Points, in no order, along strands that fork and pass close to each other.
Two points are linked if the straight distance between their rows is under 163. Some points are linked to none.
(665): [ 16   2  50  32  -1 -27   3  14  13  20  12  19   2 -12  32 -18 -24 -22
 -41  23   0  -7   2  -8 -48  39 -12  24  -1 -19  41 -23  13   5 -12  11
 -24 -67   0  -4 -28 -21   1   9 -41  45]
(312): [ 24 -32  -1  30   8 -23   9  16   6 -35 -13   5 -17  47  -8  23 -18  11
  10 -26 -16  26 -20  31 -18  37 -11 -37   1  44   0   7 -55  -8  26 -37
 -35 -14   2  13 -30 -13 -33  -3  -1 -71]
(691): [ 51  52  23  -9  -1  18  18  -3   1 -32 -30 -32 -14  16 -18  31  -3 -12
  -5 -30  21 -22  55   2  31  -4 -36 -32 -11   3 -16 -10   0  45   1 -14
  -1   6  19 -58 -28  39 -30 -12 -55 -16]
(1044): [-22 -35 -35  13  49 -18  41   1 -26  15 -10  23  -1  53  -8   2 -41 -11
  18  16  26   4 -29  43 -13  -1   7  17  25 -16   9  16 -20 -17   4 -50
 -21 -21 -30 -29   0 -11 -38  -1 -33 -22]
(977): [ 23   8  30  -6  -3  20 -38  -4  48  11  -7   6   1 -49  26   0  23   4
 -51  26  21  -6  27 -49 -24  -9 -10  44 -42  -9 -10 -32 -19  27 -22  39
 -35  23   2  30   3   7  50  20   8  50]
(214): [ -4  -7   0   7  16  23  39 -13 -10 -12 -18  27  25 -14  35 -66 -50  -6
 -13   6  13  12 -43   0 -45 -23  23  29 -39 -10  45  -3  19  39  20 -14
 -14  21   2  17  46  -3  -3  -5 -27  45]
(1168): [-50 -51 -56  -7  39 -45   1  30  14   8  16  34 -28   0 -16 -25  14 -29
  46  20 -23 -15 -53  -3  27  -6  22  21  23  12  -6  22 -10 -20  13  -7
  10   2 -30  19  20 -39  -8 -18  30 -38]
(336): [ 29  32  30  19 -60  10 -18 -36  -1 -53  -4 -26  -6  14 -18  38  20 -21
  18 -21 -56 -38   7   3  42  32 -26 -46 -30  24   0  35 -28  20  17  11
  16  -5  27  13 -29  -2 -23 -14  -9 -44]
(685): [ 40  64  30  19 -44  14  -7 -33  21 -36 -31 -24  -6  27 -27  22   8 -23
  -4 -46 -18 -51  46  27  29   8 -55 -33 -18 -16 -23   6 -43  28  26  23
  -8 -19  18  -3 -33   8 -47   3 -48 -31]
(46): [ 18  29  40   7 -39   6  39   5 -23  -2 -30  -8   9  28 -19   3 -22  35
  27 -54   3  18  15  17 -23  -4  15 -20 -18  -2  -5  -2 -32 -18  13  10
   1 -16  20 -15 -36  -6 -12  11  12  15]
(389): [ 15  14  -4   9  40  -1 -27  19  12  20  -1 -31 -13 -23   8  34   2  23
 -15  -3  72   0  41 -16   4  11   3   7   8  13 -20 -31  -3  -1 -19 -19
   5 -32 -30 -29 -17   7   2 -18   5   3]
(215): [ -7 -21  27  19 -18  38 -23  -2   6  33  24   1  32 -30  11  32  51  -6
  -4  19  -9  -1   3  -4  44 -35  -6 -31  16  56  -9  -9  37  10  24  23
  15  46  50  22  41  13  -1 -12   0  22]
(493): [-20  -2 -36   9  -7  47  12 -44  12  17  10 -19  12  32 -23  33  23  31
  20 -51   0 -35  12  30  22   4  18  -6  39  29  -4 -29 -33   8  46  14
  51   6  13  -8 -20 -15 -24  50  38 -31]
(458): [  8  28  47 -39 -55  42 -37   9  -3  25 -35 -16   3   5  18   2  -7  43
  14  54 -20   3  11 -26 -33 -18  -6  39 -52 -16 -23   8  24 -58 -46  16
  25  14  10   1 -16  26  39   1  17  49]
(335): [  6   2 -16  26 -22 -16 -13 -38  -8  26  42  -8  12 -20 -21   9  38  -6
 -39 -29  12 -46   4   2  65  35   1 -25  48 -17   4  13 -12  29 -28  38
  18 -49 -22  14 -40 -24 -30  18  -3  -8]
(196): [ 12  39  49 -27 -29  59  15  -3   1 -52 -37 -13 -17  36  22  -3 -12 -21
  23 -15 -49  -6  27  18  -6 -44 -18 -17 -25  42 -20  44   4  16   8  -9
  -4  65  65 -52  10  58 -15 -23 -28 -55]
(668): [-37 -57  15 -18   7 -29  -4  -5 -15   9  33  -2 -20 -27  41 -18  -7   2
  10  27 -11  -5 -24 -37 -23  16   0  32 -60  -4   5  13 -14  -7 -34   1
 -14 -41 -12  15  -8  -4  32 -23 -15  19]
(865): [ 13  14 -47   8 -44  -7  -5 -20 -17  10   1   3  31  47 -44  60  18  57
  20 -19 -28  28  18  -2  32   5 -31 -48  44  -5 -18  25 -13  15  14  -2
  36  36  63   2  21  27 -34  56  20 -65]
(1038): [-34 -67  -2   7  20  13   6   8  -3  20  41 -10  33  11   6  10  36 -29
  37  -3 -37  10 -25   0  14 -30 -28 -23  16  49  -4   9  17  -2  49   8
   4  51  43  37  42  -2  -1 -22   6 -43]
(190): [ 25  95  55 -21 -73  21 -26  30 -11 -47 -41 -19  16  -1  -6 -18  -6 -17
 -10 -11 -11  21  17  15  21 -15 -37   4 -12 -42   4   6  53   5  24  30
  -6  43  -8 -27 -12  28  -7 -16 -34  23]
(127): [ 10  21 -55 -31  65 -40  -8  19  -6  11   5  24 -13  44 -18  76   1   3
  48   3  44  14  29  -6  38  -1   0   8  36   0 -16  19  40 -36 -35 -38
  11 -36 -20 -44  11   8 -34  -7  33 -30]
(1045): [ 18   2  11  11  47 -20  -4  22   0  10  -2  11 -16  -9  30   9 -19  -2
 -24  36  50  18  10 -32 -30  27   0  38 -21 -29   4 -34  24 -20 -26 -30
 -33 -63 -18 -32 -23   9  11 -11 -16  46]
(951): [ 35  96   7   9 -66  32 -28  15   6  16 -39   0   2 -29   0 -17  -2   7
 -41 -48  13 -14  41  21  10  -6 -26 -22  11 -36  14 -14 -18  -4   1  41
  15 -21  16  17  -3 -13   3  14 -17  27]
(550): [-40 -49   1  -5  41 -10  28  -3  23  14  34  16  20 -53  -9 -49  23 -35
   2 -21 -13  -4 -20   0  -2  -3   9   5  18 -27  28 -19   4  42  27  34
 -26 -26  -7  36  18 -13  -7  21 -18  17]
(1051): [ 16   0  11  -9  14  -1   3  13  -2 -49 -37   9 -23  23 -13  38 -14  -1
  21  -1   2  39  28  37  -9  19   7 -13 -18  31  -8  15 -11   2  -3 -69
 -28   8   2 -43 -12  36 -12 -17 -18 -64]
(886): [ 19 -27  -6 -14   1   2  -2  -2 -37  40  30 -15   1  38  -1  21   7   2
  33  19  15  12   0  -3  25 -10 -16   7  24   0   9  17  40 -35 -55   3
  38 -38   7 -23 -14  -6 -23  -3 -20   8]
(110): [  5  -8 -22   4   2   3 -27  29  18  11   3   5 -28 -92  42 -36  21   9
 -34   1  22  38 -20 -21 -16   8   8  -9   1 -49   7  -1  -3  28  -3  27
 -27 -21  -6  27  22   8  19 -12  11  -7]
(1054): [  1 -17  -5  17  53 -25  29  10 -37   7  20   9   0  58  -3  25 -14 -16
  18  21  33  34 -37  16 -10   0 -16  28  47 -28  30  -6  31 -35 -16  -6
   2 -52 -38 -20  -6 -13 -41 -23 -10  12]
(710): [-33 -58 -49  25  56 -29  -1  32  -8  42  54  -3 -20   6  12  19  27   4
  -4  33  29  -7 -14   2  49 -10  -7  11  52  30   7 -16  16  -6   1 -13
   1   4 -17 -48  17  -2 -21 -23  -9  -4]
(990): [ 23  23 -14 -11  32   3 -38  28   9   7  12 -28 -22 -13  -1  61  19   4
  -6  35  54  10   9 -46  57  -8  10 -24   5   7 -19   6  37 -12 -64 -18
 -11  -1  -6 -16 -29  29  18 -27  27 -10]
(902): [ 12   1   9  24 -49  -1 -33 -15  12  34  21 -21  -8 -30   0   4  28  23
 -39  -8  -1 -45  13 -11  61  19 -17 -18  -8  18  -5   2 -19  12 -37   6
  12 -14   7  -4 -43 -10   1  -6 -19   1]
(797): [-30 -20 -41  18 -25  19 -10 -22 -19 -12  55  17  26 -26 -30   7  84   4
   6 -33 -44 -17  -8  15  36  -2  20 -14  77  -3  -6  10  -7   2  23  55
  41  18  23  52  11  -7  12  30  51  -2]
(5): [-24 -17 -33  -7  41  24  30 -10  -3   6   4 -11  -2  22  -4   6 -14  25
  36   8  20  40 -14  10  10 -50  45   4   7 -11  15 -10   3  -1  -6   7
  29  21 -31  -5  33 -13  -5  -4  31  14]
(853): [-21   9 -42  18  33 -57   5  14  15  18  29 -12   2  -6 -21 -10  12 -14
 -16  22   8 -26 -34 -17   9   7  32  19  85 -45 -25  20  -2 -31 -39  27
  -6 -24 -84  -3  16 -46 -18  -1  59   6]
(78): [-56 -78  -9  12  59 -37  42  11  16  -4  40  -4   1 -17  -4 -30   5 -35
   7  41 -36 -28 -52   5 -27   7 -17  17  22 -28  31 -17   6  12  27   2
 -21 -25 -43 -10  24 -13 -17  -7 -25  15]
(556): [ 27  45  12 -25 -14  17   6 -37 -15  15 -21 -28  36  20  -5  -1 -24  -6
   3   3  22  30  24  22  16  -1  11  -6 -23 -43  -4 -12  48  -4  12  19
  14   2 -27 -13  35   8   5  22 -10  29]
(985): [-15  15  14 -12 -50 -41  -4  11 -45  15   0  -2  30  41 -14  22 -17  16
  32  20 -41  40 -26  -6  -5  20   7 -24 -17  -9 -11  39  14 -81 -10 -13
  14  -2  -6  17   0 -13  16 -24  31   2]
(749): [-16 -19  -9  21  53  -6  10  34  20   6 -31  21 -21 -16   0 -48 -65  18
 -20  19  44   4  -1  -6 -75  -7  43  13  -2   8 -16 -28 -38  -6  -9 -40
 -24 -22  -9   4 -21 -37   7   6  10  11]
(33): [ 11 -12 -25  29 -23  13  -2 -55  18 -24  13  -1 -19  58 -43  49  24  36
  -6 -49 -35 -34  -3  25   2  26 -30 -12  46  13   6 -13 -45  35  50  30
  27  -8  20  17 -37 -22 -43  54  16 -57]
(340): [ 27  18 -13  16 -37 -10  -1 -38 -22   3   7   9   4  71 -43  63  11  41
   0 -52   6  21  20   8  13   3 -52 -18  33 -23   4  18 -31  15  17  36
  30   3  30   8 -33  -4 -40  40  -9 -51]
(130): [-47 -58 -19  -1  34 -45   7   5  -3  28  31  18 -14 -38  58 -28 -19  12
 -43  23 -19 -18 -33 -80 -51  15 -19  60 -50 -12  10 -22 -25  25 -29   5
 -23   0   3   2 -14  13  35   0 -26  35]
(1140): [  4  19  31   4 -28  35  -4 -27  14 -31   2  -3 -25 -28  -8  17  40 -19
  22 -35 -19 -23  23   9  31 -11  11 -22 -24  31  -1 -10 -26  25  35  52
  30  10  39   8 -13  -2   6  -6  13 -14]
(812): [-31 -43  14  14 -28  -4  11   6  19  12  39 -40 -16 -31  -6 -34  16  24
 -15 -63 -67 -56 -44   6  -7  27 -27  -8 -12  38  34  -1 -14  12  14  -7
  13  10  11  32 -28 -34  -5   3   3 -24]
(1012): [-39 -45 -59   0  59   7   8  13   8   2  22  26 -14  30 -38  31  24   6
  21 -21 -15   1 -26  45  21  -9  20  15  47  48  21  -9   4  -5  12 -12
  21  59  18 -17  11 -10 -18   9  38 -92]
(1145): [ 51  37  28  34   1   3  30 -10  -8 -18 -13  -9  -2  -3  34  -2  -7 -27
 -38  -5  31   0  50  -1   9   6 -28 -20 -17   4   2 -25  23  36  21  -7
 -23   3  26 -60  15  37  -1  -8 -57  24]
(1052): [-33 -45   8  -1 -10  14  11 -25   5  43   8  13  17 -54   3 -77   7   2
 -20   1 -20 -41   2  15 -26   0  11  33 -10 -33   2 -30 -32   1   7  15
  -7 -29 -11  22   1 -30  12  29 -32  36]
(518): [  8  18  12 -11 -45  52  11 -17  -4 -44 -20  14 -11  41  11  38  14   0
  17 -32 -42   8  -1   6   8 -13 -27 -31 -13  36 -13  47 -22  40  40  11
   7  61  80 -10  -4  62 -10   6  -2 -98]
(684): [ 16  16   5   3  16 -23  13 -18 -17  37  53 -48  27  37 -21  50  11 -18
 -13   3  27 -10  25 -24  38  -5 -36  -5  49   2   4   5  39 -32 -59  -7
  19 -32 -31  -9 -28 -20  -9  -5   9  27]
(1176): [ 37  -6  -4   9  19  36 -21  -5   5 -48 -18  27   1  39 -23  76  25 -33
  12   9   4  16  22  40  17  11  -1 -19  11  40  13  21  18  21  17 -45
  -6  35  12 -35  15  49   1  -1  -9 -75]
(20): [ -3  -6 -28   3 -26  -9 -35  -4  16  56  15 -19   1 -31   9  12  30  30
  -6  28  33   2  -9 -29  22   9  22   0  12 -29 -47  12 -27 -32 -37   9
 -24  -1 -24  18   0 -12  44   7  65  -6]
(434): [-13  10  -9  -9   1 -70   1  21 -37  30  -7  37  15   9   2   5 -12   7
  39  39   7  30 -56 -19   8  16  24  19 -27 -33 -18  40  40 -57 -36 -32
  -7 -21 -24   0   7   1   4 -41  30   9]
(592): [  2  19  34 -17 -18 -11 -27 -31  -9  29   8 -17  41 -13  11  -5  28  28
 -29  16  17  18  31  -2  22   5  15  15 -26 -64  12  -6  30  -9 -31  48
 -12 -16 -40  26  23   7  23  14  22  54]
(655): [-15  10 -17  -7  21 -22   1 -17  -1  26   0   4  40   0 -17   5 -26 -32
  -4  -4  49  13  15   7  -7  26  16 -17  57 -43  -7 -10 -10  18  21  18
   2 -62 -38  17   6 -27 -32  31   9  14]
(957): [ 44  43 -11 -17  20   5 -25  13   9  -9  12 -13  21  -6  10  37  23   5
  -2  42  42  48 -22 -25  52  -9  29   0  14  -6   1  21  87 -25 -50   4
 -12  15 -25   5  25  31   3 -22  38  18]
(1021): [-16 -20 -28 -17  74   5  39   4   6 -22  -4  19  -2  15  14 -22 -47 -10
  29  25  39  43 -28   1 -14 -41  41  20 -28 -13  27 -22  23  15  -7 -26
 -27  -5 -36  23  45 -12 -16 -27   3  20]
(619): [-13 -20 -19 -21 -11  19 -14   9  23  35 -11  15   3 -36   9 -23  -9   0
  10  18  -9   0 -29  -7   7   2  19   7 -32  25   2  10   0  -8 -11 -42
   4  42  10  -4  15  14  65  17  -2  -7]
(846): [-15 -34 -56  -8 -16 -10 -23  -2   4  34  37   1 -18 -74  13 -29  45   7
 -12   0   9  12 -26 -11  42   4  27 -20  36 -33 -14   8 -16  13 -17  40
  -9  -7 -13  39  20 -10  29   4  41 -25]
(787): [  1  -8   8 -38  19 -12  25  18 -49 -24 -58  46 -11  31   0 -16 -63  26
  -8  43  14  30  -2 -11 -71 -12  11  35 -71   3  -8 -16   2 -46 -49 -75
 -34  -1   3  -7 -15  13  38 -41 -21  46]
(352): [-32 -65 -46  15  57  -5  -1  37  22  40  31   5 -47 -32  23 -30   9  28
 -16  18  29 -31 -20 -11   8 -11  11  43   4  10   1 -40  -1 -10 -32 -26
 -18  26 -11 -37 -13   0  27  -5  13 -18]
(1042): [-28 -27 -82  -8  79 -21  15  -2  32  -3  21   7 -15  38 -53  20 -23 -28
  -5 -12  17 -23  -8  35  17   9  -7   1  84  21  25 -30  -5  23  21 -14
   1  10 -23  -6  -1 -23 -19  44  18 -75]
(1094): [ -2 -39 -28  23  50 -11  -7  -4   0  11  11  -5 -12 -18  13  11  23  -2
   8 -12  48   4  32  19  13  15  -5   6  13  17 -20 -37   0  21  32  -6
  14 -28   0 -34  11   7 -31   6 -34 -20]
(197): [ 11  22  22  -7 -21  -1 -33 -23 -10  17  33 -17  73   8 -13  20  63   9
  26   4  13  14  34  -3  22 -31  21  -7  21 -26  -5  17  47 -34 -23  41
   7   1 -10  49  26   1   3  32  39  59]
(945): [  2  -1  -8  12   1 -10 -15 -30 -10  27  22  19  51  -6  30 -14 -19  -7
 -44  64  16  14 -37 -27   4  18  14  45 -31 -60  27   2  40 -16 -28  16
 -28  -7 -52  37  23  -9  29  -3   6  63]
(316): [ -7  32  14 -21 -58  11 -16  15   9 -54 -48  -4 -38 -46   2 -51 -17   9
  -2 -58 -55 -33   2   8 -47  26  24 -46 -22  22   7   1 -51  14  42  20
  17 -17  42  36 -31  -2   8  11  -6 -17]
(1160): [-38 -11 -48   1  28  14  28  -4   9  33  -7  -9  43  57 -21  37  -6  22
  48  -1  11  21  16  29  15 -33  27 -17  24   8 -14   1  -3 -32  28 -31
  17  36 -15 -10  49  -3 -21  18  46 -10]
(830): [-18  -3 -54  -5  34 -58  -7  -6   4  29  34   4  51   3 -21 -33  16 -29
  13  33  38  -4 -23 -26  22 -32  19  22  58 -61 -17  14  26 -29 -30  15
 -18 -10 -78  37  53 -31 -13  -2  31  59]
(614): [-47 -49 -40  -5  77 -33  40  21  20   6  22  -1 -28  17 -10  -8 -18 -17
  10  89 -12 -38 -46 -28  -6 -11 -13  38  11 -44   6 -22  -3 -32 -18 -22
 -23 -46 -75  -4   5 -30  -1 -30  10  40]
(1147): [ 20  32 -47 -22  49 -43 -24   2   7  22  28  -8  44  14   4  16   1 -13
  15  42  46  10   5 -35  58 -27  18   1  23 -22 -31  10  75 -29 -26 -15
 -22   8 -52   3  67   0  -3 -12  46  44]
(826): [-38   3  -3 -19 -56   8  -4  -2 -47   1 -17  13  39  13  19  -6 -26   8
  38  21 -22  40 -42   9 -18   5  22 -14 -41 -15  24  39  -2 -33  26  -8
  19  11  -8  41  38   6  22 -22   9  21]
(462): [-33 -31 -16  18  25  20  39  -1  26   5  21 -26 -13  -2 -24 -10  -4  10
  29 -47 -10 -19  -1  32   8   8  39  -8   5  30   4 -46 -34   9  42  13
  12  18   1   8 -24 -39  10  29  45 -35]
(934): [ -9 -18  11 -11 -10  -5  20   4   9 -40 -26  -3 -28   1   0 -26 -41  -2
  10 -58 -59  -5 -20  21 -52  46  16 -40 -25  52  10   3 -37  17  59 -27
 -12 -10  29  35 -19  -7  -5   6  -1 -61]
(154): [-11   0 -20   4 -58  29 -16 -27 -19  -3  21  22   5 -39   3  17  64   6
  14 -42 -51   7  -5  25  15  20  -4 -30  14   0   6  17 -11  12  39  34
  53   5  41  25  26  10 -15  15  11  -9]
(590): [  5 -20  26  30 -33  -1  -2 -10  12 -22   1 -14 -39 -36  14 -58  -2  31
 -21 -60 -35 -73  -9   5 -22  19   0   7 -59  77 -17 -25 -27  20   9 -14
  14  26  51   5 -42 -30   3  -7  13 -12]
(124): [  9 -17 -11   2  64  22  -5 -14  15 -19  22  10   1  19 -25  74  37 -27
  23  11  15  20   6  15  40 -14  34 -14  33  62   8   4  31   6   4 -35
  15  34  11  -9  22  16  -5  -2  35 -50]
(650): [ 11 -21 -15  17  24  20  22 -27   1 -17 -15  40 -15  48 -13 -11 -37 -15
 -11 -28   2  25 -17  32 -62  -9  -7   2  48  -4  22  -9 -44  45  57  29
   7  -9  31  10  -9 -17 -40  51 -28 -45]
(795): [  4  25  27 -41  -5  19   4   4 -21  -8 -62  14  -1  23 -13   3 -47   2
  15  61  12  26  13   6 -27   7  10  42 -50 -12 -34 -11  21 -39 -26 -72
 -11  14 -18 -46 -13  23  35  -1 -19  28]
(1111): [ 10  -5  49  -1 -19 -13 -10   3   8 -35  -3 -13 -54 -19  37 -23 -17   8
 -25 -14 -43 -62  20 -33 -33  14 -34  14 -80  82 -15   1 -19  10 -15 -10
  14  18  49  -4 -28  -6  27 -30 -26  20]
(252): [-10 -72   5  23   3  12  25   1 -19  18  16  -6  12  32  15 -19 -14  -3
  28 -10 -22  18 -11  14 -33 -26 -27   1 -18  25   1   2 -28  -7  29 -23
   5  21  14  15  31  -9  -8  -9 -31  -4]
(1153): [  9  56  47  -7 -88  14 -30  12  21 -22 -36  -9 -18 -42   8 -57   8  32
 -22 -30 -38 -57  33   7 -26   2  -8  -5 -32 -14 -16  -2 -49 -24  12  38
  -3 -21  20  14 -27  -5  14  17 -16  31]
(587): [  7  31  17   7 -62  14 -51  -1  12  14   7 -38  -3 -42 -11  31  40  37
 -24  18  -3 -21  19 -42  45  22   5 -29 -19 -21 -25  24 -16 -12 -44  23
  -6  11  -9  23 -36  11  54  -7  47   3]
(7): [-39 -36 -22   5  25  25  11 -36   6  42   8   0  27 -23   2 -43 -15   1
 -27  52  32 -16 -31 -18 -24 -29  19  47  -6 -70   8 -25  -4   3 -12  13
 -11 -10 -58  19   2 -14   6  12   3  52]
(956): [ 29  12  15   8  26  -8  23  14   5 -37 -55   6 -24 -21   8 -63 -57   2
 -30   9  20  12  32   3 -81  -5  37 -21 -20  21   0  -2 -14  22 -11 -30
  -6  15  20 -17   0 -17  28   4   6  24]
(387): [  6  58  49 -16 -66  27  23  -3 -20 -70 -57 -27 -50  20  21 -34 -34   8
   9 -15 -39 -30  35  27 -10 -22  12 -10 -28  40 -45  19 -21  -9   7  -3
  24  42  36 -64 -33  17 -10 -26 -14 -13]
(677): [ 22  21  48  39 -21  -8  -5  -7  -6  24  15  14  30  -2   6   9  29 -23
 -41 -19   0   1   1  24  -9  21 -38   8  20 -33  52   9  28   2   8  31
  -8 -36  -2   9   8 -15 -20  -5 -33  33]
(146): [ 41  13   6  37   8  -3  23 -30  -6   9  10   7  27  28  -9  41  22 -16
 -21 -46  18  25   5  21   7   9 -44  -6  37 -40  30   8  10  33  23  31
   6 -31   7 -12   0  12 -48   8 -40 -23]
(299): [-39  -9   6   3 -53  20  -3  25   5   7  -1  -4 -14 -49  42 -41  -2  46
 -20 -42 -43 -12  -8 -27 -59   6   3  -6 -46  21  18  -2 -34   1  21   6
  17  39  33  39  15  -3  61  -3  25  30]
(364): [ 42  61  37   3 -19  -1  -1  -4  11 -25 -39   9 -20 -22  12 -45 -25 -14
 -40 -41  10  -3  53  28 -48 -15  -2 -12   3 -36  12 -10 -11  25  11  60
  23 -45  40   6   7 -18 -38  19 -39  24]
(276): [ -9   2  27  11 -23   2  24  14 -20 -16 -42  13   3 -13  14 -42 -33  43
  -7  -9  -4  17   6 -22 -79 -14  21  11 -52  30  -9   0 -43  -4  11 -18
   1  46  22   4   5 -10  46  -2  22  50]
(481): [ 30 -13  -4  10   4  10  11 -30  13 -25   5  20 -45  29  16 -10  -9 -38
 -13 -51 -42 -16 -26  26 -34  -4 -29   1   6  19  43  10 -14  39  34  29
  14  -7  46   1  10   4 -28   9 -48 -56]
(596): [ 13  88  62 -33 -37   4   0  32 -26 -46 -66 -19 -22  -9  -2 -31 -32   3
 -31   2   5  29  18   2 -27   9   7  13 -22 -36 -21 -21  37  -4  -8  -2
 -13  26 -31 -49 -63  13  18 -37  -8   7]
(959): [  1  23  -8 -47  31 -19   2  19 -35  14 -19  27  13  38  -3  17 -39 -12
  41  61  33  39  -7   8  13  -1  12  22 -29 -29 -27  11  49 -54 -46 -68
 -22 -20 -27 -22   9  16  11 -20  14  15]
(953): [ 18 -11  30  -3 -39  32   8  -5 -10 -22 -10   2  29   7  21 -17   6 -34
  31 -11 -12  35   9  12 -13 -19 -32  -8 -32  16  -9  15 -11  22  48   7
 -21  34  31  12  39  31  12  -3 -33   4]
(339): [  5  28  43 -13 -38  31  -8   8  10 -56 -14   1  -2 -62   0 -14  29 -43
   0 -27 -15  -6  18  -7  12   1 -21 -22 -24  28 -13   3   1  61  47  11
  -8  37  31  -6  17  31  18 -23 -39  -6]
(808): [ 13   2 -19   5  44 -38   4  36  39  -9  -1   5 -22 -18  -3   4 -34 -23
   5   5 -17  14 -23 -13 -12  26  19 -30  30 -19  59   7  15  12   0 -26
 -17 -52 -16  11  -8  -8 -15   5  -9 -16]
(838): [ 18  50  27 -32 -46  13 -16   0  -5 -17 -22 -25  27 -15  -1   7   2  -5
   5  28  -3  41  -3  -6  46   7   6  -9 -14 -16 -10  31  58  -1  -6   9
  12  28 -19 -20  14  41  19 -16  -2   8]
(968): [-12 -48 -50  15  55 -21  37  13   5 -14   6  20 -13  59 -25 -14 -45 -36
  -8   8 -12   3 -44  40 -24   8 -19   1  75  -6  29   2 -37  24  23 -14
 -21 -11  -8 -15  -4  -7 -38  25 -27 -66]
(92): [ -5   5 -20  -6 -23  12 -29  45  -8   5 -12   2   6   6 -21  28   2  21
  51  -7  15  13  -2  -8  47  -3   3 -36  14  39  -5  22 -28 -18 -12 -21
  26  11  31   4 -35  12 -14   8  23 -39]
(1144): [  8  25  39 -34 -17  11 -11  47  -3 -32 -40   3 -16  11 -12  28 -28  -2
  13  27 -13   9  15   2  -6  18  -8   1 -26  32  -9  15  14 -29 -46 -76
 -20  15  -6 -39 -37  26  25 -28 -15  -8]
(323): [-10 -27  21  -1   4 -10  14 -21  25   7  39  -3   6 -54 -17 -29  27 -27
 -35 -37 -29 -43   2   2  30  16  -3 -26  39 -20  51   4 -10  47 -14  46
  -9 -48   2  30 -31 -23 -16  25 -13  -5]
(860): [  8  16  40   0 -34  49 -28  -5  33  27   8   9  11 -58  14  13  55   2
 -50   5  -4 -22  26 -17  47 -35 -12 -10 -18  21 -18 -27   9  22  18  40
  -5  44  25  21  25  16  43   0  -5  55]
(504): [ -4   5   3   1 -13 -28  15  10 -52   1 -28  23  28  17  29 -29 -45  -6
   6  23   7  54 -31   9 -31  15 -12   6 -54 -38  18  14  25   0  23 -33
 -23   0 -10  11  44  23   3 -30 -38  24]
(913): [ 26  28  56 -25 -30  24  10  10  -3 -50 -32 -32 -51   1   5 -12 -30   6
   5   1 -19 -17  34 -16 -12 -12  -3  -3 -51  53 -26   0 -21  -8 -40 -19
   8   7  25 -18 -47  -3  28 -29 -15  17]
(805): [ 27  43  45  -6  -4  13  -2 -16  -1 -23 -18   6   7 -17  50 -12  -2 -26
 -37  42  34 -17  39 -21  14 -20 -10  44 -40  13 -27 -37  42  30   5  12
 -22  30   9 -55  19  37  20  -7 -46  76]
(742): [-12 -59  34  11  -9 -20  -1  -6 -19   8  35 -27 -22 -14  45 -29   5  10
  -6 -10 -37 -17  37  -9 -15   0 -27   0 -44  34   6  -6 -12  21  -6  10
  13  -1  30  -4  11  -6  16 -27 -41  17]
(129): [-34 -36  -6   8  24   1   8  22  24  14  -8   4 -13  -3 -26 -41 -28   9
  11 -17   9 -28 -30  19 -29  14  38   9   9  32 -12 -32 -49 -22  17 -34
  -4 -17 -17  17 -43 -48  -6  24  15 -12]
(621): [ -9   6 -77  -7  75 -45 -13   7   0   3  30  10 -18  33 -17  33  19 -20
  21  26  31 -26  -6 -25  24 -17  12  28  92   0 -37  23  25 -42 -39   1
  21 -31 -66 -17  26 -19 -39 -23  49  -4]
(492): [  2  -8 -35   7  10 -20 -19 -18  -3  -5  40  -2  46  26 -40  30  56 -13
  27  -9 -11  19   9  -7  17 -21   8 -17  72  -9   7  17  14 -12  13  32
  36  13 -12  37  38  -8 -25  28  28   9]
(715): [ 32  15  20 -36 -12   5 -36  13  18  39 -24  -1   4  -7   6  16  -4  30
  -9  42  18  18  -3 -57 -36  -3 -21  61 -55 -31 -31 -15   3 -28 -48   2
 -32  17 -13   5 -25  29  50  21  14  41]

Follow the links from the first point to the second, and from the first to the third. Name the last point that the two ways share.
(812), (691), (110) => (1140)
(795), (710), (78) => (592)
(985), (20), (1153) => (1144)
(621), (1153), (715) => (252)

A fork is a point with three links. Follow the links from the first point to the second and name the forks in between, in order.
(1094), (1145) => (389) (957) (838) (592) (1140)
(197), (787) => (1140) (252) (742) (1111) (913) (1144) (795)
(458), (596) => (252) (1140) (592) (838)
(190), (252) => (838) (592) (1140)
(336), (956) => (1140) (592) (838) (957) (389) (340)
(1144), (190) => (913) (1111) (742) (252) (1140) (592) (838)
(215), (614) => (252) (1140) (592) (550)

Name the points in between on the shortest way along the links from the first point to the second, in order.
(797), (1153) => (154) (1140) (339) (953) (252) (742) (1111) (913) (1144) (1051) (312) (934) (316)
(805), (352) => (1145) (691) (685) (336) (1140) (154) (797) (492) (197) (592) (556) (838) (957) (990) (389) (1094) (710)
(684), (518) => (886) (1054) (1044) (968) (1042) (1012) (124) (1176) (1051) (1144) (913) (387) (196)
(587), (504) => (902) (335) (323) (550) (1052) (7) (945) (592) (197) (492) (797) (154) (1140) (339) (953) (252) (742) (1111) (913) (1144) (795) (959) (434) (985) (826)
(78), (299) => (550) (1052) (7) (945) (592) (556) (838) (957) (990) (389) (1045) (665) (677) (146) (340) (33) (493) (462) (129) (749) (956) (276)
